Each row is a point on a tangle of strands that fork, close into loops and nearly touch. The rows are in no order.
Points whose rows are less than 44.4 apart are linked; no others are. Some points are linked to none.
<394>: [ 29  -3  -8  24  13   8  28  -7 -12   8 -21  13   3 -17 -16   0  21  25
 -12   3  -8 -10 -22  11]
<490>: [ -4 -12  -3 -26  -8 -13 -11 -13  19 -13  11 -13   4  12  17  21  16  -9
   1 -17  -1   5   7 -23]
<1282>: [  5  35   0  17  23  22  -4  22  -7 -12   8   2 -20  21   6  -1  -8   6
  10  22   5   9  11  16]
<1060>: [  7  24   7  -6  30 -12   0  -2   4 -22  12   0 -18  12   8  25  20  25
 -10  13   8  12   9 -16]
<700>: [ 38   9  -8  24  37  25  13  11 -10   8  -5  11 -11  -3 -11 -12  10  37
 -27   9  -1   1 -20   6]
<170>: [ 34 -19   4   5   8  30   2  31   1  12  -8   9  -4   5   1 -12  -5  13
 -27  -8   4  -1  -7 -18]
<878>: [ -3 -17  27  23  11   5  -3  16 -20  27  -3  23 -15  11 -16  -6   4  25
  -5 -11  30   0  -3  18]
<179>: [ -1 -15 -11  -3  19   1  10  -1  -2  11  -4  -9 -13  -2   5 -10   6  17
 -18  -2  14  11 -17  -3]
<9>: [-18  -5  26  -2   1 -16 -13  -1  -9  14  10   4 -22  10 -23  -8  -2  -6
   5 -18  16   0  -4  16]
<1888>: [ 24  -7  -6   5  20  11   1  23  -8  -7  -4   6  -3  -1  19   0  17  36
 -29   9   8   0   8 -21]
<1739>: [-14  -7  15   7  -8  14 -18  27   1  28   4  13  -7  23 -11 -26 -40 -17
  14 -14   8  -2   0   9]
<309>: [-17  23   5   7 -22  13  -9   7  -5   3  12   0   3  11  -7 -21 -30 -32
  17  14  -9  -8   1  23]
<1136>: [ 12 -38   0  -1 -21   9  19  17   1  16 -22  13  25 -11  14  -1   7   1
  -3 -17   6 -18   9 -27]
<346>: [  4 -25  11  -2  10   1   7  15   3  17  -1   5 -20  12  11  -6  14  19
  -8 -21  22  -1  -4  -8]
<244>: [ -7   3  -1 -19  -8 -30  -3 -24  18 -25   7   8  14  10  20  38  36  11
   1 -18   3   4  17 -26]
<1836>: [-17 -20  25 -19 -26 -20   0  -2   1   1   0  20   2  16  -3   3   1  -9
  14 -31   3 -15  13 -13]
<336>: [ 19 -13  -4 -19  10  16  -9  21   8 -11   5  -9   4  12  24  19   2   1
  -9   7   2   9  19 -27]
<402>: [ -5   1   4 -20  13 -25  -4 -25  16 -19  18 -14  -9  11  10  22  24   8
 -16  -8   6  13  -2 -16]
<1444>: [ 11   4  -9  25  15   8  23  -3 -11  13 -15   6   0  -8 -23  -9   8  17
  -7   4   1  -4 -15  12]
<1125>: [  5  12 -10  -6  -1  40 -10  25   6  -1   4 -14   4   8   9  -6 -32 -25
  -5  15 -18   6   7  -6]
<395>: [  9  -9  -6 -25   3  13 -18  19  15 -15   6  -9   9  16  17  17 -12 -18
  -3   5  -8   6  28 -34]
<786>: [-16  24  -4   5 -32   1  -6 -10  -1 -27   1  15  23  -5  12  14  -1 -29
  34  22 -22 -12  22  18]
<916>: [-24 -15  15 -18 -17 -31  -1 -24   1   3   5  -1  -3  -3  -5   7   9   3
  10 -32   7  -9  -8  -1]
<1237>: [ 25  14  -4  35  19  17  11  12 -10  16 -12  13 -11   2 -20 -10   3  26
 -16   4   4   8 -15  15]
<1247>: [  9  31 -11  37  24   6  18 -12 -17  -1  -6  -2 -14 -12 -29 -11  11  24
  -3  21   5   9 -19  31]
<1831>: [-11  37   1  16 -18   3   0 -18 -15 -11   9 -14   0 -16 -17 -14  -8 -21
  10  21  -9  -4 -20  42]
<1352>: [ 10  26  -8  29  15  12  12 -15  -6   2  -1 -10  -9 -16 -30 -16  -6   9
  -4  21  -3   8 -28  36]
<1762>: [ -1  16 -18  -6 -14  -6  -9 -22  11 -19  -1 -10  13 -16  16  14  13 -27
  13  22 -17   6  16   0]
<788>: [ 13   5 -21   6  31   3  -2 -14   4 -14   9 -33  -1 -22   2  -4   0   8
 -28  27 -10  18 -19   5]
<919>: [ 10  -1 -22 -13   2  14 -22  -1  15  -8  13 -28  14  -4  17  -1 -18 -24
  -4  25 -16  14   7 -13]
<692>: [ 11 -12 -18   0 -12  32  -9  13  12   1  -2  -8  29  -3  10  -5 -27 -31
   6  15 -28  -2  11 -11]
<1615>: [ -6   3  20  -3   5 -13   1  11  18 -12  14   8 -10  30   5  15  11  15
  -4 -17  17  -2  12 -24]
<1191>: [  1  -6 -11  -5  13   5  -1   5   5  11   5 -19 -16  -1   0 -14  -7   5
 -19  -1   0  10 -13  -1]
<1097>: [-12 -14  29  11   6 -21   9 -11 -20   6  -7  34  -2   1 -11   0  22  28
  15 -17  20 -11   5  11]
<1180>: [-19  12  -9 -19 -40  -9 -22 -11   2  -8   4 -11  19 -10   3   7  -8 -38
  21   7 -23  -4   3   8]
<1257>: [  3  30   0  26   3  14  14  10 -11 -18  -8  16   3   9  13  13   5   3
  15  18   0 -12  26   9]
<1429>: [ 25  13   4  17  19  22  -9  41   0  11  -4  20 -17  20   2  -1  -8  13
  -5   8  13   3  12   5]
<1382>: [  2 -12 -10  -1 -10  14   7  -1   6  23  -4 -19   7 -13 -23 -26 -30 -26
   2  -5 -13   2 -29   4]
<1906>: [  7 -36  -6   5 -16   6  27   1  -8  16 -27  18  25 -19   2   1  13  11
   3 -20  -2 -19  -5 -14]
<1768>: [ 35  -6 -10  15  34  16  10   2 -11   7  -3 -10  -7 -11 -12 -11  11  33
 -33  16  -6   5 -27   0]
<632>: [  3 -33   1  11  -3  12   7   7   0  38 -11   3   0  -3 -22 -28 -11   5
  -7 -16  -1  -6 -30   9]
<724>: [  9   1 -24  -7  17  14 -16  -1  11  -8  13 -33   9  -8   5  -7 -26 -18
 -18  14 -17  17  -4  -9]
<157>: [ -8  18  15 -20 -18 -13  -4  -1  16 -14  10   9  11  24   2  28   1  -8
   5 -10  -6   0  20 -23]
<1580>: [-19   2  34 -10 -23 -19  -2  -1  -6  -3   8  29   7  30  -3   1   3  -1
  20 -21   1 -15  15  -9]
<117>: [ -5 -51  -1  -5 -14 -15  16 -25   1  10 -14 -11   8 -25  11  -3  21  14
 -12 -20  -1  -8 -16  -4]
<1866>: [  4 -29 -11 -15  10  13  -3   0   9  13   8 -25  -9 -12   3 -24 -12   4
 -29  -3   4  11 -29  -3]
<1911>: [ 12 -19 -27 -19  26 -17 -16 -24  11 -10  13 -39  -2 -23  10  -5  12  -2
 -24  10  -3  20  -6  -5]
<1535>: [ -9  31  16  15  15  -7 -11   2 -16   5  11  15 -22  21 -13  -2  -8   7
   7  12  12  11   5  26]
<141>: [-15  13  -6 -11 -37 -14 -14 -13   2 -17  -2   9  23 -10   6  16  -5 -27
  29  12 -26  -4  14  12]
<1525>: [ 14  22  -6  16  40  18  -7  17  -4   6   2  -5 -29   3  -8  -4   4  28
 -19  10  13  18  -9  11]
<1484>: [-11 -19  14  19   3  -3   0  -4 -15  33  -1   6 -13  -4 -25 -22  -9  14
  -6 -13  19   4 -17  25]
<473>: [  2  43  -1   1   4   9  -3   4   5 -35   7  -4  -4  17  16  26   0 -16
  11  29  -5   2  27  10]
<1114>: [ -9  45  10   0  -3  -2  -6   5   1 -27  10  14   0  29   6  22  -3  -7
  20  14  -7  -5  24   4]
<1024>: [-2  0 14  2  7 12 -6 35  1 12 -6 17 -9 21  2 -6 -6  0  4 -9 16 -5 11 -6]
<405>: [ -5  -6 -20   5 -15  -1   9 -15  -3   1 -15  -5  26 -22   3   2  -4 -18
  12   5 -13  -5   1   1]
<272>: [-28  -7   5  -7 -33 -24   4 -24 -13   8 -11  10  20 -24  -6  -6  -5 -16
  21 -15 -11 -13  -3  10]
<211>: [ 34 -24   4   2  13  19   3  26   1   0  -7   5  -9   0  13  -7  12  27
 -36  -2  11  -1  -3 -25]
<1509>: [ 27 -44 -11  -1   5   6  19  -5  -4   3 -17  -1  16 -16   1  -4  21  23
 -24  -1  -3 -11 -14 -16]
<1423>: [ -4 -19   4   6   3 -20  27 -15  -9  -5 -18  17   3 -24  10  16  28  30
   2 -16  15 -15   5  -3]
<952>: [-15 -28  11 -12 -10 -11   0   1   4  17   5  -4 -13   7  -4 -16 -11  -9
   4 -27  18 -10 -12  -1]
<849>: [ -5   7 -18 -20 -15  -1 -22 -21   9  10   8 -38   5 -18  -2  -9 -19 -39
 -11   1 -17  14 -13   4]
<1465>: [ -1  -5  19  11   6  10 -11  27  -8  24   1  18  -9  21 -16  -8  -6  12
  -2  -8  24   2   6  11]
<1814>: [ -8  21  -3  10   4   7  -8   1  -1  10   8 -13 -11  -3 -16 -18 -22 -11
   0  10   1  12 -21  23]
<1377>: [ 24 -19  -7  11  15  17  25   2 -13   8 -18   7   7 -14  -5  -4  18  21
 -19  -3  -8 -11 -13 -10]
<114>: [ 10  17 -26  -5  25  -2 -15 -15   2 -17  13 -35  -3 -16   9   7  -2  -3
 -23  30  -8  26  -3  -5]
<1081>: [ -1   9  -8 -19   4  -4 -14  -8  13 -13  11 -16   1   3   8  20  -3 -21
   2   9 -12   9  14 -11]
<1232>: [ 16   1 -21   0  10  32  -8  12  14   1   7 -27   6  -2   2 -17 -32 -20
 -10  18 -20  13  -8  -2]
<837>: [-20  -7  16 -12 -17 -34   8 -20  -5  -4  -4  19   9  -5  -2  16  11  12
  18 -23   2 -13  11  -3]
<195>: [-13  -9  30   1  -3 -24   2  -8  -6   6   1  29 -11  15 -15   2  13  19
  16 -19  15  -8  10   0]
<666>: [-18 -31  22 -26 -29 -27   2 -16  10   3   3  -3   1  10   3   3   2  -2
   9 -36  10 -13   1 -12]
<4>: [-15 -10  12  10  -2 -19  18 -13 -20   4 -15  27   7 -17 -11  -7  13  19
  18 -19  10 -18  -3  11]
<1915>: [ -2   0  15  14  -4  -1  17  15 -11   0 -20  34   9   0   3   8  12  13
  13  -7   8 -20  20  -1]
<1022>: [ -1 -18 -13  -9   2  16  -3   4  11  21   7 -29  -5  -7  -8 -27 -33 -16
 -16  -8  -6  12 -26  -4]
<885>: [  1  32   2   0  17  13 -14  18   5   0  13 -10 -20  19   7  -2 -20  -6
   0  20   0  15   3   8]
<693>: [ -1   9 -16   2 -13   9   2 -21   2   7  -1 -26   8 -28 -19 -11 -16 -24
   0  11 -22   8 -27  19]
<637>: [ 21   1 -11  13   0  42   8  17  -4  19  -9   1  -3   3 -26 -18 -32 -10
   3  12 -21  -6 -22  19]
<460>: [ -4  18  -1   6 -29  15  13   5  -7 -18  -7  12  24   2   7  10 -10 -27
  26  15 -10 -18  19  13]
<926>: [-11  -5  -9  -3 -20   1   3  -4   3  14  -5 -10  14  -8  -8 -19 -28 -29
   0  -5 -12  -6 -14   1]
<1010>: [ -7 -40  18   8 -12 -17  16   2  -8  17 -15  21  -3  -2   4  -8  16  23
  11 -28  17 -19  -1  -3]
<838>: [  0   7 -12  -8  31 -14   6 -11  -2 -22   5 -13 -19  -1  10  22  27  24
 -14  10   9  16   5 -11]
<520>: [-21  14  24  -9  -9 -34 -13 -26 -18   7   9   7 -12  -6 -23 -11   4   4
  13 -16   2  -5 -10  27]
<1476>: [-17 -10   0 -10 -10 -20   6 -22  -2  13  -3 -13   3 -24  -6 -17   2  -5
  -2 -16  -5  -2 -18  14]
<1280>: [ 18  -4  -8   9  19  32 -13  23   9  19  -4  -8 -15  11 -11 -28 -20   8
 -25   1  -4  14 -25   4]
<564>: [ -4 -24   6   6  -3 -16  23  -4  -2   2 -11  19  -6  -3   8   6  21  29
   2 -24  15 -12   3  -7]
<266>: [ 17   0   3 -20  17   8  -8  22  12 -18   7  -3  -7  22  13  25   9  12
 -11   6   6   6  28 -32]
<911>: [ 12 -17  -7 -15  13 -18  -4 -11  14 -24  -1  -6   7  -5  16  23  35  15
  -8   5   3   4  15 -30]
<1178>: [-20  12  20  -6  -3 -24   1 -11 -10  -5   5  19  -5   5  -5   6  10  12
  20 -10   6 -10   6   5]
<1621>: [ -2   3   2  14  -1  31 -15  33   2  28  -3  10  -6  19  -7 -17 -35  -9
   2 -12   7   4  -3   9]
<1808>: [ 15 -20   8  -8  14   1   3  25   7   4   2   1 -19  21  13   9  15  26
 -10 -16  22   2   8 -25]
<617>: [  3  15  -1  17 -18  24  16  17  -5 -20  -9  19  19   7  15  12   1 -11
  22  17  -7 -14  28  10]
<1395>: [ -6  23  -1 -17 -11 -11 -17  -7  19 -12  18  -6   8  22  11  26   2 -17
   5   0 -10   9  16 -17]
<1508>: [-19  10  27 -12 -22 -17  -6   4  12  -8   9  19   8  33   6  17   1  -5
   9 -26   5  -8  19 -29]
<673>: [ 20   9   4  28  19  19  -4  29  -7  17  -2  13 -11  11  -6  -7  -5  18
 -10   4  11   5 -10   9]
<1123>: [  6  23  -8  14  33  16 -10  12   3   0   7 -12 -28   9  -5 -14 -14  11
 -17  11   8  20 -14   9]
<1543>: [ 11 -51  -6  -2   0  -9  22 -17  -5   0 -19  -9   9 -18  13  -3  29  24
 -21 -12   8  -6 -18 -14]
<580>: [  0 -40  -6 -23 -13 -31   2 -30  15  -7  -3  -4   0 -21  19  17  23   3
   4 -17   4   1   3 -12]
<963>: [ -8  18  -5  12  26 -16   7 -12  -5   8  -1  -5 -19 -13 -14  -8  13  20
 -10   7  10  13 -17  18]
<1448>: [ -1  26  17   7  -8  -6   8  13 -10 -21  -9  35   4  20   8  24   7  13
  24   7   2 -15  38 -10]
<1712>: [ 24   9  -9  17   7  33  13   1 -10  12 -12  -3  -4 -15 -37 -20 -17  -2
   2  18 -21  -6 -26  32]
<1896>: [ 27 -12  -7   9  20  29  -8  32   5   8  -4  -5  -7   6   3 -17 -16  21
 -32   0   4   0 -17 -11]
<1818>: [  8   6  -5  18   9  30  -5  30  -1  22  -1   1  -7  12 -22 -27 -33 -12
  -2   5  -2   2 -18  18]
<1142>: [ -4  31   8  23 -10  22  -5  21  -5  -7   6   8  -1  17  -5 -12 -24 -25
  25  18  -1  -6   6  23]
<419>: [ -6   0  -4   4   3 -11   9  -7  -2  -6 -13   5   6  -9  12  12  10   8
   2   2   1  -2  11  -2]
<47>: [ -8  -4   2 -26 -10 -31 -10 -34  20 -20  15 -15  -1  11  13  21  22   3
 -15 -22   4   8  -4 -16]
<1603>: [  0  12  -4 -15   4 -23  -1 -20   7 -26  -2   7   8   3  10  31  25  14
  12   1  -2   5  21 -13]
<1365>: [ 10 -24 -27 -15  -1  -7 -20 -17  21   4   6 -32  15 -21   7 -16  -2 -25
  -7  -2 -14   6  -7 -18]
<51>: [ -8  -3  -9   5   9 -15  13  -9  -6   6  -3  -8 -12 -19  -6  -4   7  13
 -13  -6   8   5 -22   7]
<997>: [ -2 -25 -29 -24  -6 -22 -16 -31  18  -2  -5 -21  17 -23  13  -5   9 -25
   2  -8 -12  -2  -1 -16]
<242>: [  2  11 -16   9  -7  10   2  -5  -2  -6  -6  -6  15 -11   6   4 -11 -20
   1  15 -14   7   2   1]
<1493>: [-13  29  15  18  -8   4   1   7 -15 -12   1  18   1  10  -4  -3 -10 -11
  24  15   1  -7  13  25]
<166>: [-28  13  23 -14 -15 -29 -14 -21 -12   0  18   0 -13   8 -14  -8  -1  -4
   9 -26  -2  -4  -9   7]
<683>: [-22 -12   0  -7 -31 -24   5 -32 -10  13  -5  -3  18 -39  -7 -19  -3 -12
   8 -19 -12 -12 -15  18]
<1680>: [ 24  -7   0   0  -2  40  -3  44   9  15  -5   8  -1  15  13  -6 -22  -8
  -7  -6   0  -7  15 -20]
<1794>: [-13 -38  13   0 -15 -27  12 -22   1  16  -6  -9 -14 -10   1 -20   6  11
  -2 -30  14  -9 -23   6]
<480>: [ 29 -18   0  -2  13   5   6  27  -3 -15  -8   6   8  -5  19  15  30  26
 -23   8   3  -5  25 -32]
<133>: [  5  25 -11   0   2 -24  -5 -23   4 -31   1   6   5  -6  14  38  27   3
  14  22  -9   6  20  -3]
<565>: [-20   2  14  -8 -29   6  -3  18   0   7  -1  15  10  15  -1 -10 -26 -36
  21  -7  -7 -13  14  -2]
<559>: [  4  24 -25   5  -2   4  -5 -17   3 -26   3 -15  17 -16  15  17   0 -26
   9  36 -16   8  11  13]
<1597>: [-16  27 -10   0 -20  -5  -2 -28  -9  -1   2 -20   9 -26 -17 -16  -9 -25
   5  16 -12  -1 -21  31]
<1719>: [ -4  24   4   3  22   4 -20  13   7   3  17  -9 -32  23  -7  -6 -21   3
 -10   8  13  17  -3  11]
<1089>: [-20  -5  16 -22 -18  -1 -18  20  12  19  15  -2  -6  26  -9 -17 -28 -29
   6 -18   7  -5   1 -10]
<1807>: [ 14  32   1  16  27  16   1  28  -5 -11   2  11 -13  12  10  14   7  24
   3  15   9   9  19   2]
<903>: [ -4 -36 -18 -23  -8 -23  -5 -28  13  -5  -8  -2  22 -29  16   6  25 -15
   6 -12 -12   4   1 -17]
<1437>: [  7  -9 -20  -8  -9  16 -19   4  15  -9  -3 -17  27  -5  15   2 -13 -36
   8  17 -21   3  15 -15]
<636>: [  2   4   3 -24  -6  17 -15  21  15  -5  16  -8   1  26  14  17 -19 -18
   0  -1  -3  12  15 -27]
<1902>: [-14  13 -11 -17 -25  -3 -21 -10   3   1   8 -19   1 -11   6  -1 -12 -39
   2   4 -12   9  -3   7]
<753>: [ -7 -11  16 -14 -11 -30   4 -15  18 -20   8   4   3  21  18  26  26  19
  -2 -26   6   3  12 -28]
<148>: [ -1 -22  -3 -25  -6  -3  -8  -4   8   0   1  -3   9   1  14   9   5 -11
   0 -12   5   2   8 -21]
<1029>: [  4  20 -17   7  -6  19   7   2  -1  -8   7 -13  11  -8  -4  -4 -18 -27
   6  25 -19   7  -4  16]
<327>: [  2 -14  -4   6  -8  -4  17  -9 -10   3 -21  14  17 -20   3   5  11   8
   4  -6  -7  -8   1 -12]
<434>: [ -6  24  -1  31  -4   8  16  -7 -17  -6  -8   6   3 -13 -15  -4  -1  -1
   6  16  -8  -3  -8  27]
<806>: [ -4  22  -4  -6  15  -6   1   2   5 -16   9   1 -13  14  12  19   5   7
   1  11   4   7  12 -11]
<1340>: [-21  -1   3  -5 -31  -4  -5   1  -5  12  -1  -1   8  -3  -7 -16 -27 -39
  14  -6 -10 -10   0   8]
<1652>: [  1   4  -3   2 -15  31   0  21   4   2  -3  -3  18   5  16   3 -25 -27
  11   9 -12  -2  14   0]
<1611>: [-12  21   1  -3  -8  -3  -6   6  -7   6  11  -2 -10   3  -8 -17 -18 -21
   6   4  -2   4  -4  17]
<1821>: [ 13   2   4  -9  21   6   3  29   5  -7   6  11 -14  19  12  21  14  27
 -12  -4  16   5  20 -29]
<1305>: [ 14  -2  -9  20  -9   9  25  -1 -17   5 -27  19  23 -17  -3   8  16  18
  10   6 -11 -16   2   0]
<877>: [ -4 -13  23 -14  -4 -14  13  -2   9  -9   2  14  -2  21   9  19  19  16
  -1 -20  12  -5  11 -23]
<393>: [  2   8  14  27 -14   6  19   8 -18  -5 -19  40  18  -6  -1   3  10  16
  22   0   1 -28  22  13]
<162>: [ 18 -23  -5 -15  10  -4   7  -1   2 -17  -8   5  10  -1  21  25  30  25
  -8   6   7   0  22 -28]
<1364>: [ -3  31  -3  28  30 -19   9 -13 -17  -6   1  -1 -21 -12 -14  -6  15  27
   2  19  15  12 -16  29]
<499>: [ -5  40  21  11   2  -4   0  15  -3 -20   8  22  -2  29   3  26   7   8
  15   8   2  -7  28  -3]
<597>: [  8 -27  -8  -1   6 -14  22 -19  -6  -6 -16  -2  10 -23  12  14  32  28
 -11  -7   6  -4  -1 -15]
<95>: [-11  27  23  -3   5 -17 -15   0   9 -18  19   7  -6  38  -2  13   2   8
   3 -13   9   5  14 -15]
<890>: [  1  -5   9 -12   0   9  -4  23  11   1   6   3  -5  23  11   5 -15  -7
   3  -5   6   1  10 -16]
<217>: [-12  32  16  -4  14 -14  -6   2   6 -14  21  -3 -22  31  -3  14   4   3
  -4   1   5   9   4  -8]
<1783>: [  8 -40 -16 -16   8 -17  -5 -22  14   0  -2 -27  11 -20  17   4  17  -3
 -16  -5  -1   6  -8 -19]
<1338>: [ 17  -8 -15   7  31  10  11  -2  -7   0   0 -19  -1 -20  -6  -7   3  23
 -26  14  -9  13 -19   0]
<236>: [ -5  -3 -14 -21  -8  12 -15  -1   9  12  16 -36  -3 -11  -1 -18 -25 -35
 -15  -3 -12  12 -19   4]
<1705>: [ 10 -12   5   7 -16  27   0  38   3  20 -11  15  11  11   0 -13 -23 -12
   5 -10  -1 -12  15 -14]
<588>: [  7 -34  20   8   7  -2  -2  14  -4  25   0  15 -17  17  -7  -9  13  23
  -7 -19  32  -4  -7   6]
<1362>: [-19  30  -4 -14 -13 -14 -15 -13   4  -2   8 -12  -3  -6  -2   9  -4 -25
   6  13 -14   2   1  16]
<641>: [  0   4  16   4  -4 -11   9  10  -7  -7 -12  33   5   5   9  23  18  21
  17   2   8 -11  28 -10]
<184>: [  5 -11  -9 -20  26 -22  -3 -27   9 -21   9 -10  -2   0  16  29  33  17
 -17  10   7  16   7 -20]
<613>: [ 20  14  -2  31 -11  19  26   4 -14  -5 -26  31  19  -8  -6   6   8  11
  13   9  -5 -28   8  11]
<966>: [  4  33 -13   0   5   1  -3 -10   1 -38   4   5   9   2  14  32  16  -6
  19  31 -13   9  25   6]
<1452>: [  1 -21   1   5 -14  19   1  20   4  24  -7  13   2   0  -8 -15 -15  -5
   2 -18   5  -8  -6  -8]
<420>: [-24   0  26   0   1 -25 -16 -25 -17  17  15  -6 -19 -17 -23 -24   7  11
   1 -15  13   2 -19  30]
<1061>: [ -6  22   2  23  -1  -3  20  -1 -18  -9 -15  17   7  -5  -9   0   8  10
  13  11   1 -11   3  17]
<367>: [ 27  10   4  16  13  43  -7  41   6   5  -5  12  -8  10   8  -8 -15   5
 -11   5  -2  -3  12  -8]
<433>: [ -1  -6 -15  -1 -16 -11  -1 -20   2 -15 -13   2  27 -21  16   7   9 -23
  17   7 -16   1  14  -7]
<658>: [  0 -46 -11 -18  -5 -21   5 -34  10  -2  -5 -18  -2 -23  17  -1  26   9
 -10 -11   6   4 -10 -13]
<1489>: [-14   0  18  -6   0  -1 -23  21   2  21  15  12 -17  29 -14 -14 -31 -17
   8  -9  15   1   4   2]
<575>: [ -7  30 -15  12 -12  17   5  -5  -1 -23   4  -6  16  -7   5  13  -4 -31
  19  28 -12   0   6  25]
<729>: [ 10 -33 -29 -21  15 -11 -24 -16  18 -10   7 -33   9 -20  13  -3   5 -14
 -18   8  -3   8  -4 -19]
<1904>: [-11 -39  22  -6 -17 -11  12   1   0  19  -6  10  -9   9   2 -16   1   6
  13 -35  22 -20  -4  -4]
<1322>: [-23  -2   8   2 -19 -23   9 -17 -22   3 -12  27  17 -19 -15 -12   1   7
  22 -10  -6 -13  -5  20]
<1116>: [-12 -26   3  -1  -4   2   6   6  -3  27  -2   0  -6  -4  -6 -22  -6  -2
  -2 -20   9  -5 -17   0]
<32>: [ -6  32   5  16  -1  -6   7   6 -18 -16  -5  19   1   8  -2   8   4  11
  18  18   6  -9  15  18]
<98>: [ 21   5 -15   9  11  30   6  -4  -5  11  -2 -23   1 -18 -22 -13 -18  -4
  -7  20 -23   4 -21  20]
<1730>: [ -9  16  -3  -9   3 -11   3 -11  -2  -8  -1  -1  -9   2   6  12   3  -1
   6  15   1   6   2   4]
<1080>: [-14  -3  10 -17  -4 -12  -4  -1   3  11   9   1 -15  11  -4  -5  -7  -5
   1 -10  11  -3  -3  -1]
<1578>: [ -5  30  -4  26 -12  14  12  -5 -12 -12   5  -2   5  -5 -23 -10 -13 -14
  21  22 -10  -8 -11  41]
<297>: [-17 -28   7   1 -16 -19  21 -27  -1  13  -7  -9   1 -36  -9 -13   9  10
  -3 -24   6  -3 -28  16]
<1801>: [  8  -6 -24 -14  29 -15 -12 -22   9 -18   8 -27  -2 -16  12   9  14   6
 -17  24  -6  18   1 -10]
<1086>: [  5  29 -11  23  14  19   1   3  -5   6   8 -14 -15  -5 -24 -22 -16   4
  -1  24  -3  12 -28  29]
<260>: [  7  19 -16 -19   0   8 -26  -1  16 -14  14 -23  -1   7  13   8 -15 -29
  -4  15 -20  16  11 -12]
<1928>: [ 10  -7 -21   2   2  14   9 -15  -6   9  -3 -20   4 -19 -14  -8 -12  -9
 -12  12 -20   7 -22   3]
<87>: [ 15  23  -2  11  38  10  -2  22  -2 -10   5  -3 -26  14   8   8  12  24
 -15  20  19  14   3  -6]
<1663>: [-17   2  11 -20 -23  -6  -8  12   7   3   7   5   1  20   0   4 -21 -31
  10  -9  -3  -9  10 -13]
<140>: [ -8 -14   7  19   1   3   9   0  -2  41  -5   1   0  -9 -39 -30  -9   5
  -5 -10   6  -4 -30  27]
<15>: [-22  -7  24  11   9 -16  -9 -13 -13  19  10  10 -20   2 -20 -13   4  15
   0 -11  24   7 -13  30]
<1686>: [  6 -34  -1 -17 -10   2  13  10   7   4  -9   5  10  -4  24  10  11  -1
  -3 -16   6  -3  14 -28]
<61>: [-26   7  27 -19 -21 -26 -22 -11   2   6  25  -6  -6  23 -19  -4  -4  -7
   2 -31  -1  -7  -6  -3]

A fork is a point with three links, a tip a point with one. Leave the first point through the second and follow the links. Name the first fork or tip that comes.
<32>, <1493> | <1022>
<926>, <1340> | <32>
<1794>, <297> | <919>
<1915>, <641> | <806>
<184>, <911> | <1280>
<195>, <1097> | <1794>
<806>, <217> | <327>
<1280>, <1896> | <184>

How many points has the smallest loop of links through each point below? Write 0 if it is on no loop.
<1191> | 25
<394> | 17
<473> | 22
<47> | 14
<1489> | 31
<140> | 8
<903> | 7
<1719> | 7
